Each row is a point on a landscape with many valleys, with its height.
From any point a ball takes the steepest step (drop divided by distance) to one of its 2 nearest points. It stops when none of these is lower. Distance is the straight distance between rows; heights are no part of it.
nefi h=5.58: [  4 -27  35   3 -13 -34  26  -4 -14  -5  -7 -21   0  -9 -18   5  -7 -18
 -13   5  -9   0  -6  -3  23  -8 -52   2   7  -4  13 -14  10  17  11  10
  15  11  29 -14  30   1  16 -18  -4]
senod h=4.21: [ 10 -12 -12   5  33 -12  20 -24  29  12 -23 -48  23 -24   7  26  57  27
  15  62 -43   6  26  -7   0  35 -38  -3  -8  34 -95 -26 -26  15   2  12
   0  73  -3  34  19   7   8 -10  17]
bakuf h=4.65: [-23  19  15 -25 -16  -7  -1  11 -12  -8   5  20 -10 -17  -8  -9 -28   1
  13 -30  -5   4 -38  -8  17   2  13  46   8 -11  46  21   9 -22  15   3
 -12 -13  33  -9   8   3  -9  -3 -11]
Dudok h=5.14: [-27  24 -28  10  -7  17  -9  19  -2  11  14   3  13   3 -23 -22   3   6
   4  -6   9  11  -8   5 -48 -16  42  -5   0  20   4   1   2 -37 -21  12
  21 -37 -37 -23 -40 -36   7  21 -15]
fif h=6.40: [ 24 -30  20  39   6 -26  31 -26   1 -20  13 -44  25 -16 -11   2  41  11
  -7  52 -38 -26  29 -16  14  -9 -46 -16 -15  66 -28 -68  11  -1  -9  15
  14  43 -16  10   0 -26   1 -13   6]
ses h=0.84: [ -5   7  47 -18   3   3  39 -11   4 -80  13   8 -13 -43 -31   8   2  63
   3   3  19 -26 -32 -34  61   0  -6 -21  19  42  18 -13  31 -28   1  -5
 -17 -28  -5  -6 -10  -6 -13 -19   3]
Fud h=3.62: [-52  10 -51 -34 -10  12 -24  26   3   0 -17  11  43  32  -1 -36  -2  23
 -12  -6  35  12 -17 -10 -30  26  49  27  -1 -35 -48  51   8  -3 -13 -15
 -25   0   0  -6 -36  -5  31 -21 -11]
Vod h=4.01: [-35  27 -12  -7  -5  15  21  29 -10 -12  48  10 -27 -10 -47 -10  -4  -2
  -2   6   4  -8 -11 -12  -9   1  44   4   4  56  43 -47  28 -42 -11   9
   2 -41 -11 -32 -27 -37 -28  63 -23]
Mafit h=3.75: [-43  10 -14 -30  11  16   6  14   6 -24   9  -7  35  -6 -42 -38  23  39
  -2  25  19  -4 -21 -28  15  -2  32  -4  11  30 -22   2  24 -42  14   4
  12   3  -6 -11 -27 -38  14   5 -19]
vibuk h=5.34: [-13 -29  44   5  -1 -45  38 -14 -11 -22  -1 -37  11 -25 -23  16   2  11
 -26  13  -8 -15  -9  -6  38  11 -62   0  10   7 -10 -20  20  24  10   7
   1  27  45   8  32   9  26 -26  -3]
Posus h=4.22: [ 10 -17 -14 -40  29 -24  -3  -7  14  -1 -42 -14  20  -7 -20  -9  23 -14
  13  33  15  10  20  16 -32  24 -15 -16  14 -36 -50  20 -33  12  -4   6
  35  57   8  -9  26  14  23  -5  31]
Vigu h=1.54: [  7 -26  -8  13   2   1  -1   3   6  15  17 -15  38  22 -16 -33  11   7
 -20  26 -19  -6   6 -15 -22  -5  -2 -20 -11  10 -31 -21  28 -31  10  13
  14  16 -23  -1 -17 -42  16   4   9]
Mut h=4.68: [-37  35 -24  -9  -3  25  -6  30  -6   0  31   5   0  -2 -40 -19   2  11
  -2   3   9   6 -10  -3 -34   1  58   4   3  42  25 -20  23 -48  -8  11
  14 -39 -22 -24 -38 -43  -3  52 -26]
ruvus h=4.84: [ -4  18   3  32 -39   9  66   1  -4 -10   8  25 -69 -12   6  56 -32 -49
  19 -23  21 -22   2   9  47 -36   8  -1  -1  45  69 -21   8  -3  -3   6
  19 -25 -54 -30  -2  18 -41  14 -24]
selit h=4.50: [ 47 -34   9 -16  11 -32 -33   0   6  34  -2 -25  19  39 -11 -13   5 -32
 -11  13  -3   0   9  16 -41  24 -43 -35  28 -55 -14  -7  25  13   8  -8
  13  45  15  10  32   6   0   5  21]
bos h=5.35: [ 30 -18  13  21  -3   7  47 -33  -3 -41  -4  -6 -11 -27   4   9  15  24
  -2  -5 -19  -3   4 -20  52 -43 -15 -23 -14  48  12  -7   6  -5  -5  -3
  12 -24 -27  -2 -26  -1  11 -28  -2]
safad h=3.44: [ 91 -28 -11  16  35 -19 -17 -46  -3  46 -15 -41  13   7  12   5  43 -23
   2  38 -19  -4  36  16 -50  11 -40 -22  -6  -9 -67 -28 -16  28  -1  -6
  11  67 -22  25   7   3   5  -4  40]
zisab h=4.38: [ 46   6  40   3 -31  11  51 -25   7 -32 -16  31 -46 -36   8  54 -21  14
   2 -41   1 -11  -8  -9  76 -35  -1  -4  -6  27  40   5   6  10  19 -19
   4 -40 -20  -9 -10  29 -12 -28  -7]
sus h=4.91: [ 41  -9  28  16 -20  10  60 -35   1 -49  -7  13 -33 -31   5  35  -2  27
   0 -19  -5 -11  -3 -14  72 -38  -6 -29  -7  48  32  -8  13   0   1 -11
   8 -41 -36 -10 -24  16  -8 -23  -3]
zose h=2.51: [-14 -28  -5 -24   5  -8 -10  30  13  16  16 -20  43  38 -42 -33   3  13
 -27  29  -2 -25  -7  -8  -6  36 -11 -16   4 -23 -27 -35  68 -20  49   4
   6  42  18   8  13 -33  11  10   4]
kis h=3.35: [ -7 -28 -43 -26   0   3 -22  32  16   6   1  -1  43  69  -3 -35   3  11
 -20   6  -3  -3   4 -10 -16  46  11 -10  -9 -52 -42  30  46   8  31  -2
 -31  25  20  33   6 -11  34  -6   4]
Kezak h=3.92: [-34   6  19 -14 -21  -9  38  12 -11 -35  11   6 -30 -29 -42   4 -18 -24
  17   2  25 -27 -32  -3  40  -5 -19  26  16  34  35 -23  15 -17  11  13
  10 -17  10 -45  20  -6 -15   0 -24]
pem h=6.36: [ 33 -24   8   1   3 -17 -21 -14  -5   8 -37  -9   8  42  45   6  16 -31
 -20  -6  -4  23  21   3   7  -2 -27  -9   7 -61  -9  47 -38  82   6 -21
  -5  17  55  11  34  22  24   8   9]
Dezek h=2.72: [-31   2   5   0  -6   1  51  17  -4 -69  24  -3 -10 -21 -60  -4  28  -3
  17  33  24 -39   0 -24  44 -23   3 -29  18  73  16 -44  17 -22 -15   9
  12 -10 -14 -44  -8 -19 -24  18 -28]
teg h=2.74: [  7  32  30 -12 -19  19  49  -3   5 -39   7  50 -51 -42  -8  55 -24  17
  29 -28  15  -7 -34  -3  41  -7  39  15  -4  42  56  -3  16 -30   3  -5
  -4 -52 -27 -13 -11  29 -38   4  -3]
vugep h=3.61: [ -2  -8 -16  15  25   1  24 -29  18 -24 -24 -40  20 -37  13  14  61  33
  19  53 -36   8  18 -17  21   5 -34  -1  -7  52 -71 -11 -37  11  -2   2
   5  41 -18  17   6   2  25 -37  -3]
narib h=2.61: [-29  -6 -18 -34  23  10   8   1   8 -37  -1   5  39   4  -2 -25  17  65
 -12  12   9   0 -19 -48  35  26  23   3  -6  -3 -51  41  29  -7  14  -8
 -40  27  18  34 -23 -17  30 -34  -1]
zon h=2.71: [ 40 -18  -7  49  -4  -2   1  -6   2  15  17  -9  25  24  -7 -29  18 -21
  -5  36 -22 -17  35  -5 -44 -38   7 -35 -20  41 -24 -44 -11 -19 -25  21
  25  -3 -59 -14 -39 -45  -7   7  14]
fev h=4.72: [-29 -17  -3 -38  10 -21  17   6   9 -25 -24 -11  24  -3 -15 -17  19  23
  -2  13   1  14  -9 -19  21  15  -6   6   7 -19 -29  30   3  10  10   8
   8  40  40   6  19  -1  33 -17   4]
Fipit h=3.84: [  0  27  31 -19  -5  16  35   5   5 -38  30  47 -42 -45 -25  35 -21  39
  21 -17  11  -1 -43 -11  24  14  45  14  -7  48  51 -18  25 -41  -2  -3
 -20 -60 -15  -7 -16  14 -41  18   6]
dum h=5.09: [  6   5  41 -23   2   6  17  -4   3 -24  37  37 -17 -31 -27   8 -29  72
  -5 -13  -6   4 -42 -33  25  27  39  -1  -4  29  25 -16  36 -45   2   0
 -36 -50  -2  11 -24  -8 -26  11  11]
lusu h=2.46: [ -7  -7  41  -7 -14 -42   1   6 -12   9  -2 -11 -17  -8 -32  -1 -31 -71
  10  24  22 -23 -18  35  -6  23 -66  20  32 -10  20 -25   1  13  19  11
  20  10  29 -43  60   9  -7  -7  -8]
kizod h=5.88: [ 10   7   2   4 -27   3  30  -3   2 -12 -46   4 -24 -14   4  15   7 -24
  22 -24  11   8   5   8  32 -51  -4   1   0   0  20  27 -36  12   1   3
  40 -17 -13 -21   9  12  19 -30 -14]
nuvaz h=5.10: [ -7  10  -7   9 -11   5 -63  11   8  21 -37   8  -2  27  44 -12  -6 -25
  -4 -33  21  23   7  31 -27 -16   5   7  25 -69 -14  55 -45  37 -34  -3
  -7 -18  12   4   9  17   2 -11  -5]
zoza h=3.53: [-25   2  21  12 -25 -16  64   4  -8 -50  14   5 -40 -30 -44  25 -16 -38
  12   9  31 -44 -19   2  59  -7 -30   4  16  56  28 -30  19   2   2  15
   8 -20 -16 -49  20   0 -18  -4 -31]
Gotu h=3.12: [-20  -8 -37  -2  27  10  20 -18  14 -29 -31 -20  27 -33  19   3  47  25
  16  53 -12  18   9 -24   6   3 -20  11  -8  32 -82  13 -51  17  -7  -8
   2  27 -26   0  -7  16  35 -52  -7]
nef h=3.72: [ 27  25  40  -7 -30  11  43 -14   4 -24  -4  49 -54 -38   6  61 -41   2
  16 -42   5 -15 -24  -1  58 -19  17  22  -7  23  55   3   4  -9  19 -15
  -5 -45 -17  -5  -2  38 -29 -18  -5]
fizev h=5.86: [ 24 -21  28  14 -21 -17   3 -10 -16  21  -4 -11  -3   8  17  -1 -15 -18
 -17 -18 -25  18  -2  -4  17 -25 -41   0  -2 -23  31   4   1  23  14   1
   0 -11  26  -3  12   3  11 -10   0]
pife h=1.91: [-26   8  29  -7   1  -2  51   0  -2 -89  18  -6 -15 -40 -45   8  14  34
  10  21  33 -43 -19 -28  63  -7 -15 -30  28  63  19 -31  29 -21  -5  -3
  -1 -18 -11 -23  -2  -9 -16 -10 -18]
korus h=5.98: [-37  19   3  -8 -14   5 -55  20  -2  37  33   9  -4  15  15 -16 -37 -13
   8 -21 -16   7 -16  23 -38  25  10  35  13 -31  65   7  22 -29  11   0
 -12  -7  25   6   9  -3 -21  25 -10]
muka h=0.88: [-56  24  -4   6   5   8 -22  14 -16  22  70   4 -46  -8   5   5 -41 -41
  11   1   6 -21  -2  37 -40  21  10  39  -8  19  93 -53  13 -35  -7   3
  -3 -34   3 -19  11  -5 -37  44 -11]
nenu h=5.75: [ 13 -16   8  19  15   5  35 -28   2 -54  13 -18  10 -27  -2  -8  26  43
  -3  23 -24 -11   3 -35  39 -26 -17 -26  -8  61 -12 -20  12 -21  -4   0
  -1  -5 -26   8 -25 -20  10 -24   0]
guz h=6.39: [ 12  28  13 -16  -4  12  13  -9  -4 -28 -22  43  -8 -27   1  14  -8  33
  17 -44   3  21 -30 -18  32 -20  43  17  -8   1   9  52 -11 -11  -7 -11
 -21 -44   4  -1 -31  15   4 -30  -5]
sepo h=2.00: [  1 -25   0  -9   6 -12   0   8   7   8   9 -20  34  17 -36 -28  20   2
 -13  35   0 -12   6  -9 -20   8 -11 -19   1   2 -32 -28  30 -25  18  14
  27  38  -2 -11   7 -36   8   6  11]
Lome h=6.08: [  1  13   1  -6 -14   7  23  -7  -4 -22 -37  16 -13 -21   3   8   3   4
  18 -33   4  16 -13  -8  33 -39  17  10  -2  -1  12  46 -23   4  -1  -3
  13 -30  -1 -14 -11  12  20 -34 -14]
Kuve h=1.93: [-39  20   6 -10 -24   2  -7  16  -3   1  15   5 -43  -3 -27   5 -14 -76
  36   9  35 -34  -9  44 -13  -3 -16  38  18  10  58 -39  -7 -29  -5  12
  23 -13   4 -60  37  -3 -36  27 -17]
keton h=5.26: [ 10   9   4  38   0  29 -90  11  -2  35 -24   7   3  45  72  -2  -8 -20
 -24 -41  17  19  22  33  -9 -16  -4  -2  22 -71 -11  54 -49  73 -34 -15
 -29 -31  23  16  11  34 -16   8  -8]
totus h=5.68: [  8  10   1  21 -38   6  31   6   1  -3 -33   5 -35  -6   0  21  -1 -39
  27 -23  16  -1   9  17  21 -56  -8  -7   1  13  40   3 -24   0  -5  13
  49 -17 -32 -32  12   5  -4 -11 -16]
dilok h=5.46: [ 12  25   9  47  -5  30 -80   9 -18  46  -4  15   1  33  72  -1 -18  -6
 -24 -57  -7  22  22  18   4 -16   5   1   2 -61  18  52 -46  67 -15 -16
 -43 -38  29  23   4  30 -18  15 -12]
nif h=6.12: [ 11 -22   9  33  12  -9  28 -23   5 -38  22 -36  24 -20  -3  -9  37  32
 -10  45 -41 -22  16 -33  25 -15 -30 -21 -10  69 -26 -49  17 -17  -3   8
   6  26 -27  16 -17 -34   7 -15   1]
Nelov h=5.00: [ 24 -12  -6  16  11  10 -96  18  22  60   3  -2  12  52  29 -12 -14 -19
 -12 -18  10  11  13  43 -58   3 -10 -34  38 -68 -23  24  15   9 -31  -4
 -11  -9 -15  27  -5   3 -20   7  -1]
gavuk h=4.85: [ 23  -7   3   8   1  -2 -74   9  17  50  -5  -3   3  34  17 -17  -6 -28
   0 -13   7  13   6  38 -51  -6 -17 -26  37 -59  -5  19   2  -4 -23   4
  11  -1  -7   7   9  -8 -15   7   5]
pepar h=6.48: [ 40 -32   8  22   0  10  -1 -34 -17  22  23   4  10  10  24 -16 -10  35
 -33 -22 -39  25   2 -32  26 -17  -5 -15 -31 -11  -1  14  14  19  12 -12
 -36 -21  12  26 -34  -6  22  -4  11]
guleg h=3.50: [  9 -24 -52 -38  37  -9   6  -4  22 -13 -35 -13  30  35  32  12  18  -1
  -5  40  -1  11  27   3 -28  57 -17  -4 -17 -28 -94  28 -24  60  -1  -5
 -21  64  31  35  27  34  37   9  28]
Nav h=4.12: [ -8   2  11  24 -31   0  78  -2  -5 -48  19  23 -57 -20 -23  43 -18 -34
  12   0  24 -36  -9  -5  63 -20  -1 -12  10  63  48 -30  24  -5  -9   4
   2 -32 -46 -44  -6  10 -38  13 -25]
pur h=6.96: [ 19  65   2  30   0  28 -14   2 -10  22   2  43 -59 -39  48  50 -42   8
  10 -70  -1  12   2  24  13 -26  44  20 -33   2  77   6 -33   8   5  -8
  -2 -43 -21  33   2  47 -26  -2  -3]
mede h=1.50: [-50  24   6   1  -8   8 -34  15  -5  21  46   0 -39   0  -1   1 -31 -63
  22   5  19 -26  -3  50 -37   8  -9  37  10   6  78 -46   5 -40 -10   6
   9 -25   7 -37  22  -7 -42  37 -10]
foge h=3.29: [-39  -9 -13 -30  19  10   5  12  15 -23   8 -13  43   0 -27 -35  21  51
 -13  27   8 -11 -18 -35  24  16  15  -6   3  12 -36   4  38 -30  26   3
  -3  29   6  16 -20 -38  25 -10  -7]
Vuva h=4.66: [ 25 -30   2  11  21 -14  26 -37  19  18 -18 -57  20 -10  19  29  51  17
  -3  45 -47   9  25  -2  17  24 -54   1 -15  14 -70 -29 -14  30   1   3
  -6  67  28  41  25  19  27  -1  20]
Dida h=3.18: [-29  18   1   1  -1   7  35  16 -14  -8  61  17 -48 -20 -32   5 -32  -6
   2  -1   2 -12 -24  -9  -1  12  34  19  -2  51  59 -52  30 -36  -8   8
 -13 -51 -12 -23 -15 -17 -40  49 -15]
Dapus h=5.54: [-32  30  12   0   0   4 -36   8 -24  23  41  24 -25 -20  27   9 -52  -7
  18 -35 -12   1 -15  19 -25  19  26  47 -10 -13  97   2   1 -31   8  -8
 -20 -22  24  21   7  21 -27  11  -1]
Dolel h=4.67: [ 41 -24   7  -3   3 -18 -43  -3   7  39  -9 -15  10  32  -2 -18   5 -31
  -4   4   2   7  10  22 -45  -3 -33 -34  26 -51 -13   3   7   3  -7   2
  20  22   1  -1  20 -10  -3   3  19]
fabeb h=6.51: [ 46 -30 -14  12  19  -4 -11 -30  -1   7 -38 -18  12  38  59  19  30 -26
 -21  13   7  20  36   9   3   5 -30  -5 -10 -44 -43  42 -56 102  -2 -32
  -5  26  56  13  25  31  39  18  22]
bet h=8.49: [  1  29 -21  50 -17  12 -10  29   5  15  11   7 -22   9 -11   0   8 -35
  21 -12  17  -2  26  34 -52 -41  25 -34  -1  30  31 -26 -22 -18 -53  31
  38 -39 -59 -33 -18 -25 -34  33 -10]
beb h=3.82: [ 34 -32   0 -27  39 -38  14  -9  13  22 -13 -47  30  22 -19  20  20  -2
  -4  38 -14 -11  22  13 -25  51 -44 -26   5 -32 -60 -22  14  21  15   0
   2  87  37  36  42  32  11  14  37]
subag h=5.31: [  9  17   8  26 -43   9  47   0  -5   0 -12  17 -58 -12  15  45 -28 -38
  19 -36  15 -13   5  13  42 -50  -5   1  -4  26  63  -9  -5   1   6   7
  33 -26 -39 -23   7  17 -24  -3 -23]
dobe h=6.09: [  2   5  31   9 -15  -1 -62  12  -4  26 -15   6  -5  37  57  -2 -17 -44
   1 -33 -19  15   4  19  -1  -4 -17  16  29 -66  46  43 -28  35   6 -12
 -18  -3  41  19  37  25 -23   6  -9]
Difab h=3.23: [-42  32 -31 -22 -16   4 -33  16 -11   1 -15  23  20  15  10 -21 -12  17
  -2 -38  21  24 -21  -5 -25  15  54  40   1 -37 -12  69  -6   3 -18 -12
 -35 -17  10   1 -32   1  14 -15 -13]
nulo h=2.50: [-18 -18   5 -20  25 -15  11   9  15  -6   2 -31  38  -4 -52 -20  44  17
  -1  63  11 -33  13 -11 -14  23  -7 -22   4  23 -52 -52  18 -18  26  14
  37  66   6  -6  14 -31  -3   6   8]
boro h=2.04: [-46  25  -8  -1  11   9  13  10 -21   1  74  18 -61 -25 -13  13 -39 -21
   9  -3  11 -15 -19  14 -23  26  36  42 -16  41  86 -54  21 -35  -3  -3
 -15 -47  -3 -13  -2   1 -38  48  -9]
dukal h=3.42: [ 15 -26   0 -33  43 -34  16  -2  14  19 -13 -45  31   0 -40   9  27   9
   4  49   0 -23  24  12 -28  51 -29 -22   6 -17 -64 -34  15   4  24   9
  18  92  25  26  34  15   3   8  37]
pilim h=3.93: [ 25 -17 -41 -45  48 -16  -7 -19  13   6 -43 -14  21  -1   5  11  16 -16
  11  38   8   6  34  20 -46  45 -20 -18   6 -40 -84  27 -42  38 -10  -6
   6  70   6  12  18  34  23   1  43]
vef h=2.53: [-20  28  -9 -38  -3  -1 -13   5 -12 -26 -17  46  25   6  -3 -16  -8  40
   2 -35  18  23 -32 -31  21  24  63  34  -7 -21 -21  76   4  -3  -5 -16
 -57 -10  33  12 -28   3   8 -19  -6]
zor h=6.83: [ 19 -11  -7  14   3  18  -9 -20 -15  31  26  27  10  13  15 -12 -28  53
 -30 -36 -29  30  -9 -34  -3   5  36 -11 -30 -15 -10  27  19  -1   4 -12
 -49 -38  -3  37 -53  -7  14   1   5]
fam h=2.99: [ 14 -17   2 -24  45 -25  11  -4  13  17  -7 -42  31  -8 -50  -1  39  12
  12  62   3 -42  29   4 -34  47 -10 -21   6  13 -69 -53  13 -10  29  13
  31  93   4  11  23  -9 -14   8  31]
vos h=5.83: [  8  -8  33 -18   2   3   3  -5  -4   4  42  37  -1 -15 -24  -4 -41  77
 -23 -19 -20  10 -37 -40  20  36  41   0  -8   5  15  -5  49 -41  14  -8
 -50 -34   9  30 -28 -14 -18  14  12]
Tanu h=6.50: [-50  26 -11 -39 -13  16 -32  26  -4  22  29   6   2  13 -36 -30 -19  10
 -14   0   5  -6 -29   4 -18  35  31  34  10   5  35 -27  51 -50  29   3
  -6  -4  21 -18  -7 -36 -12  51 -25]
Rifas h=3.45: [ 39 -34  -6  25   6   0  -4 -31   1  21  -1 -24  23  18  26 -16  29  -2
 -21  17 -29  19  19  -6 -11 -20 -37 -11 -25  -5 -41  -7  -6  21   4   1
   1  21  -7  14 -12 -13  34 -13  19]
Pazu h=5.01: [-20  34  14 -20 -14  -3 -20   8 -15   0   6  34 -15 -17  14   4 -35  -3
  20 -43 -10   8 -32   0   6   5  33  58   0 -20  63  36  -4 -26  12  -9
 -27 -16  37   8   4  15 -16  -1  -6]
Kofo h=5.21: [-17   0 -24   6 -10  13 -40   2   4  18 -35   1  13  20  31 -17   1 -14
  -8 -18  33  21   6  19 -43 -22   3   3  10 -54 -43  39 -46  25 -43 -10
   0 -18 -12 -11 -16  14  17 -27   3]
ligo h=6.28: [-46  24 -19 -31 -17  13 -57  29   7  37  27   8   7  23 -16 -29 -20   1
  -4  -7   0   1 -21  24 -41  39  30  33  14 -20  42  -8  45 -44  23  -1
  -2  -2  15  -9  -3 -29 -10  44 -21]
der h=6.38: [ 10 -14   6  -4   2   7  -5  -4 -11  22  37  28  10   9 -13 -12 -36  68
 -30 -23 -30  17 -21 -41   9  31  45  -8 -20  -8   1  12  50 -29  18  -6
 -49 -25   3  40 -38 -18   2  12   7]
Pamim h=2.70: [  3 -22 -12 -13  16  -8  24 -24   6 -22 -48 -16  14 -10  27  12  34   0
  -6  17  -9  25  22  -6  21   1 -19   7 -11 -15 -48  40 -47  52  -3  -6
   7  32  37   9  18  23  53 -25  11]
diro h=6.13: [ 19 -14  29   3 -16 -20 -26   1 -13  20 -16  -2   3  32  32  -3  -9 -34
 -15 -21 -23  20  -1   0   6  -3 -32   5  18 -60  30  30 -14  43  16 -10
 -11   4  47   6  34  18   2   0  -2]
tagav h=3.28: [ 50 -13   3  50  -8  -7 -24  -6  -3  43  13 -11   4  29   4 -23   2 -30
  -8   8 -10  -4  35  22 -47 -41 -10 -48  -7   8   0 -39  -8 -15 -35  20
  29 -13 -48 -11 -21 -40 -19  16  19]
Ner h=6.11: [ 20  53  16  25 -13  21 -37   6 -18  22 -17  32 -27  -8  58  26 -29 -17
   3 -76 -11  11  16  13  34 -33  26  31 -10 -38  51  47 -58  35  15 -25
 -30 -37  27  23  11  39 -17  -6  -9]
zabud h=4.29: [-27   8  21 -20 -16  -8  19   9 -13 -15  17  10 -18 -23 -28  -8 -27  -2
   8 -12   5  -8 -38 -10  24  -1  -5  33  12  14  41  -7  25 -27  13   8
  -2 -19  22 -24   9  -8 -12   4 -16]
seso h=8.18: [-14  44 -24  52  -9  20 -14  25  -4  20  16  10 -49 -10  19  15 -17 -11
  14 -37   5  17  13  34 -38 -34  27 -10 -11  23  60 -17 -18 -11 -38  26
  28 -49 -53  -5 -10  -9 -28  29 -11]
leb h=1.71: [ -2  -1  -7 -30   7  10  -2 -15 -10 -38 -10  39  31   9  12 -12   3  53
 -13 -20  10  14 -18 -50  31  21  42  10 -20 -13 -50  66  11  11  -2 -17
 -65   0  32  25 -31   0  20 -30  -1]
gura h=3.16: [-12 -26 -34 -32  26  -9  13  -8  15 -23 -33 -10  30  21  32   1  27  11
  -7  29  -5  19  17 -13  -1  38  -9   4 -19 -23 -77  40 -21  53   2  -3
 -17  57  42  28  22  22  44  -7  16]
viz h=3.40: [-36   7  -2 -18   1   9  24  16   0 -44  16  -7  14 -18 -55 -26  26  20
  11  27  20 -15 -12 -27  22 -18  18 -15  13  56   0 -24  18 -41   0  10
  21 -11  -8 -28 -19 -35  -3  17 -23]
Mukos h=2.95: [ -7 -32 -34 -32  17  -4  -9  34  26   7  -1 -19  49  50 -23 -27  19  17
 -19  28  -1 -16   2  -7  -8  47  -4 -16  -9 -37 -53  -8  53  -3  45   2
  -8  55  19  35  17 -17  32  -4  14]
sev h=2.73: [-10 -17 -43 -12  23   9   7 -13  11  -6 -36 -13  30 -14  23  -3  33   2
   7  52   2  19  14 -13 -31  10 -18  13  -9   4 -98   8 -55  26 -14 -12
   3  34 -31 -11 -10  19  29 -46   9]
segu h=2.22: [-11   0  26 -12 -16 -21 -23   9  -4  14   8  -3 -30  -1 -30  -7 -23 -78
  25  20  29 -28 -12  43 -24  11 -43  20  37 -11  37 -36  -2 -16   3   7
  25   2  15 -55  52  -4 -35  11  -6]
Gimop h=6.52: [ 27  69   9  30   4  27 -37   3 -15  29  -3  52 -39 -33  51  43 -40   7
   4 -79 -10  17  10  18  21 -19  45  26 -30 -20  64  23 -55  20   8 -26
 -28 -42   6  41   2  50 -24  -4   0]
Konad h=5.02: [-35 -22  18 -20  16 -27  32  -1   6 -31 -13 -33  21 -31 -27   0  27  33
  -2  28   2  -8  -3 -17  32  14 -32  -5   9  11 -26  -9   7   2   8   7
  18  46  38   9  25  -3  25 -21   1]
Lat h=4.24: [ 48 -39   7 -24  25 -43 -11  -2   4  23 -12 -36  21  42  -9   7  12 -24
 -12  21  -9   2  15  13 -32  40 -51 -33  20 -56 -29  -5  20  35   9 -12
   4  65  36  24  45  29  12  10  27]
noru h=7.84: [-14  51 -22  41  -7  27  10  18  -8   9  15  24 -66 -24  27  38 -25 -12
  23 -45  10   9   3  27 -16 -29  36   5 -17  26  83 -12 -13 -12 -21  19
  24 -42 -48   2  -4  13 -33  23 -10]
Mef h=5.47: [-21   5 -29  13  -1  19   3   5  -2  -2  -4  -4  33   2 -10 -27  17   3
   6  12  16   5  -1  -4 -42 -31  25  -8  -4  21 -34   5 -22 -27 -25   1
  22 -26 -51 -26 -43 -16  18 -15 -10]
Febi h=4.48: [-12 -14 -11 -26   0 -14  -5   3   8  -3 -28  -5  22  10  -8 -25  16  -5
   2   8   7  19  -3  -2 -10   3  -4   0   9 -33 -28  33 -14   6   0   9
  19  26  18  -7  15  -3  30 -13   8]
Tet h=5.33: [-14  -1 -28   4  -6  13 -26   3   6  17 -25  -5  24  12   6 -25   9 -11
   4  -1  27  10   3  14 -54 -22   9  -2   7 -27 -43  21 -35  -4 -37  -2
  21 -14 -37 -23 -25  -4  17 -25   2]
bugi h=6.15: [ 47 -25  25  28 -14  -1   3 -25 -23  29   9  -4  -2   3  29  -2 -13   5
 -29 -30 -34  22   4 -16  39 -32 -28  -8 -21 -19  28   7  -3  40  17 -15
 -16 -26  26  13 -17   5  15  -4   7]
zaka h=2.18: [ 32 -26 -12  40   4   0  -1  -6   4  20  22 -16  40  25  -5 -33  17  -5
 -20  46 -34 -15  23 -14 -38 -17   4 -25 -22  34 -42 -41  13 -24  -2  16
  15  13 -52   1 -35 -51   5   5  17]
dozuk h=3.69: [ 42  -2   3  64 -12   4 -31  -4  -5  56   9 -13 -12  24  24 -16 -10 -19
 -13 -15  -8  13  35  36 -32 -50 -15 -46 -12   2  19 -37 -18   1 -38  21
  26 -35 -48  -2 -17 -25 -22  17  12]
Riko h=5.80: [  4  31  20  25 -10  14 -57   6 -21  34  -4  23 -11  13  63  10 -29 -19
  -2 -59 -26  18   8  11   9 -14  13  23   0 -50  57  47 -37  30   7 -16
 -38 -26  34  27  16  30 -23   6  -9]
Fakuv h=7.48: [-13  63 -12  22 -14  30   4  12  -5   1  -9  31 -58 -28  32  45 -27 -11
  31 -57  15   6  -7  27   0 -37  39  25 -15  13  77  17 -21 -13  -7   9
  24 -37 -35   1  -4  28 -21   4 -15]
mozik h=3.67: [-24 -17 -56 -25  -9  11 -32  29  13   8 -13   6  46  61  10 -35  -3   6
 -21   1  21   0   2  -5 -36  38  28   5  -6 -52 -60  41  22   9   2 -11
 -31  10  -1  14 -16  -3  34 -15   0]
nunar h=2.36: [ -4 -17 -27 -14  13   0   8 -18   6 -13 -58  -7  14  -9  26   0  24 -15
   8  23  15  24  23   5  -9  -9 -13   5  -7 -21 -63  37 -72  46 -20 -13
  17  18  -1 -13   3  27  45 -38  15]
debe h=3.00: [ 57 -29  -3  25  17 -15   0 -31   4  23  -8 -34  27   7   2  -9  44 -14
  -4  43 -27  -1  29   3 -34  -6 -35 -17 -16  16 -56 -35 -11   7  -1   9
  21  51 -24   7   0 -18  13 -13  28]

Call two points neighbours if one is among the 2 nearest of the other. Go from one point of each pair to the other, from neighbour to neighbour, staying as low as possible. Name the highest point that can't be avoided.
debe, Riko => Tanu
debe, zoza => guz
nunar, muka => nefi
teg, ses => dum
debe, leb => mozik
debe, ses => Mafit
debe, Vigu => Rifas
nuvaz, muka => Mef

For each start below, name the point where the ball stops.
Mafit => leb
vibuk => nunar
der => teg
Nelov => Vigu
bakuf => zoza
guleg => nunar
Mef => muka
subag => zoza
sus => teg
vugep => nunar
dukal => Vigu
mozik => Vigu
segu => muka
ligo => zoza

Two balls start at each pair of points below. Name the first point that both come to, or write -.
gavuk, dozuk => Vigu
bos, viz => -
Posus, Vuva => nunar
tagav, kizod => -
zor, nenu => teg
Lome, nefi => -
